Each row is a point on a tangle of strands that fork, close into loops and nearly touch. The rows are in no order.
Points whose rows are less than 27 apart are linked; no others are. Some points are linked to none.
j87: [ -5   4  -1 -11 -43 -16 -28  -5]
j2: [-29 -17  -1  20  25  19  14   9]
j637: [ -4  -3  -9   5   2 -53 -24   5]
j924: [ -8   3 -14  -3  16 -43 -36   3]
j73: [-37   9  -8  31  -9   5 -19   6]
j936: [-14  16   8   0 -33 -11 -33  -1]
j81: [-18 -12  18 -27 -10  12  38 -28]
j24: [ 10  25 -30  22  -2 -20  14  -3]
j491: [-10  -9  24  -1 -36  23  29  -9]
j462: [  1   3   6   0 -30 -45 -24   0]
j321: [-22   5   1 -12 -41  18 -18  -9]
j138: [ 32  -1 -25 -18  26 -15   8  -3]
j440: [ -1  50 -16  18 -11  12  -5  -5]
j591: [-22   0  11  32   3   0  22   7]
j102: [ 35 -34  -4  -4  -4  15  19  19]
j849: [-15  15  10  -7  32 -19 -36  -2]
j690: [ 14  16   1  22 -18 -24  25  -2]
j200: [ 12  18 -13  23 -14 -25  19   0]
j785: [-24 -19   2  11  27  23   5   7]
j288: [  4  23 -38  18   7 -12   7  -2]
j985: [ 16  10  16  14 -28 -17  26  -1]
j177: [-11  -4  23 -10  46  -5 -15  -4]
j569: [-24  15  23  17 -21  10 -11   3]
j409: [ 47 -25  17 -15  11   4   3  17]
j167: [-35   7  12  33  -9  12   3   7]
j999: [  6  -3 -16  20  13 -19  30   5]
j598: [-25   8 -16  21 -25 -10 -24   5]
j816: [-14  19  24  -6 -27   2 -30  -4]
j826: [-23  -6  24 -23 -26  28  12 -18]
j946: [ -9  44 -20  22   3  16   1  -8]
j575: [ -7   8  35  15 -22   4  14   0]
j407: [ 27   9 -33 -23  23   4  -9  -3]
j394: [ 12 -18 -15   6  23 -12  28   2]
j839: [ 52 -16 -16 -18   2   3   0  10]
j782: [ 27 -17 -31  -7  11   4  18   4]
j645: [ 12 -22  21 -15  39  -3   7   3]
j535: [ 16  -9 -39   1  16  -9  19   0]
j783: [ -1 -14  25 -12  45  -2  -5   1]
j706: [-13  -1  18  31 -24   4  27   6]
j158: [ 32 -28 -20  -6   0  10  18   8]
j365: [ 47  -5 -24 -17  -3  14 -12   9]
j161: [ 30  10 -25 -23  13  35 -17   4]
j241: [-14   9  33  17  19 -16   0   1]
j442: [ -5  34 -36  17  10   7  -1  -3]
j977: [-22  -4  25   2 -39  28  13  -9]
j436: [  6  48 -10  14 -24  10  -5  -6]
j391: [ 14  18 -28 -15  34  14 -11  -8]
j765: [  9   7 -44   5  14  -7  12  -5]
j737: [ 11  42 -16   5 -35   8  -2 -11]
j744: [ -4 -12  22 -14 -35  13  35 -18]
j355: [-14  10  -2  -7  26 -30 -42   0]
j520: [-25   1 -26  13   2 -20 -27   5]
j293: [-40  -4  -8  19  15  14 -10   7]
j353: [-23   3 -22  21 -15 -19 -26   7]
j590: [ 17 -29  -8  -5  22   5  27   7]
j893: [ 42 -28  17 -22  19  -1  10  12]
j178: [ -2   3  18  30 -17  -8  31   5]
j489: [ 21  16 -18 -20  24  37 -13   0]
j932: [ 25 -27  34 -11  10  19  -6  19]
j610: [ -4   3   1   5 -13 -52 -26   5]
j460: [-40   5 -14  25   9   9 -16   7]
j542: [-28  -3 -24   8  12  -6 -30   6]
j68: [ 41 -13 -20 -23  15  -4   3   6]
j739: [-27 -13 -27   4  20   9 -25   6]
j224: [-23 -24  -8   1  21  29  -6  10]
j86: [-18 -10  25 -24 -19  23  21 -25]
j88: [ 39   4 -26 -20   3  24 -19   6]
j289: [ 15  -7  15  -4  35 -31  17  -1]
j565: [ 22 -29  29 -19  23  15  -7  15]
j545: [-30  -4   2 -29 -35  23 -14 -19]
j653: [  3  -8   5  -6 -42 -40 -19   0]
j452: [-30  -3   7 -31 -23  28 -10 -25]
j59: [  3   4  34   6 -29  -3  24  -3]
j264: [ 11  23 -16 -14  38  29  -7  -7]
j620: [ 34 -23  12 -23  28  -9  13   5]
j709: [-9  2 14 31  2 -8 28  4]
j870: [ 24   6 -22  -8  27 -25   9  -6]
j875: [-27  11  16   3 -36  16 -15  -1]
j504: [-26  -8   6  26  20   7  18   6]
j27: [-23   5  20  31 -24  14  13   5]
j8: [-29  12  -7  24 -29   1 -25   4]
j51: [-24  -2  22 -11 -34  30   5 -12]
j160: [ 21  20 -12   5  20 -37   8  -6]
j72: [ -9   5   7 -25 -39  -6 -34  -9]
j443: [ 56 -20  -1 -17  -1  -1   1  15]
j193: [ 22 -36   2  -7  11  17  17  13]
j230: [-14  13  19 -24 -32   1 -31 -13]
j374: [ 15   4  17  -1 -34  -8  28  -7]
j626: [ 25 -16  12 -17  37 -15  15  -3]
j611: [-28 -18 -18   2  22  25 -14   7]
j20: [-14   5  16  -7  41  -7 -26  -3]
j449: [ -5 -14  16 -25 -20   7  41 -24]
j402: [ 19 -26  24 -23  34   9   2   6]
j388: [-20  13  35  16 -14   4   1   3]
j157: [ 21   8   3   1  28 -37  17  -3]

A tip is a point with one link. Name the tips that can be reached along the links from each point below, in the order of the rows.
j610 => j407, j932, j653
j598 => j167, j293
j985 => j999, j737, j452

A fork is a point with three links, a tip a point with one. Leave the first point through the second and follow the links. Name the first fork or tip that comes.
j535, j782 => j999
j288, j442 => j737
j102, j158 => j288
j2, j504 => j167
j353, j598 => j293
j870, j138 => j839
j849, j355 => j653

Name the points in between on the shortest way along the links from the first point to the second, in order.
j565, j783 => j402 > j645
j462, j355 => j610 > j637 > j924
j388, j321 => j569 > j875
j620, j365 => j893 > j409 > j443 > j839
j489, j839 => j161 > j88 > j365
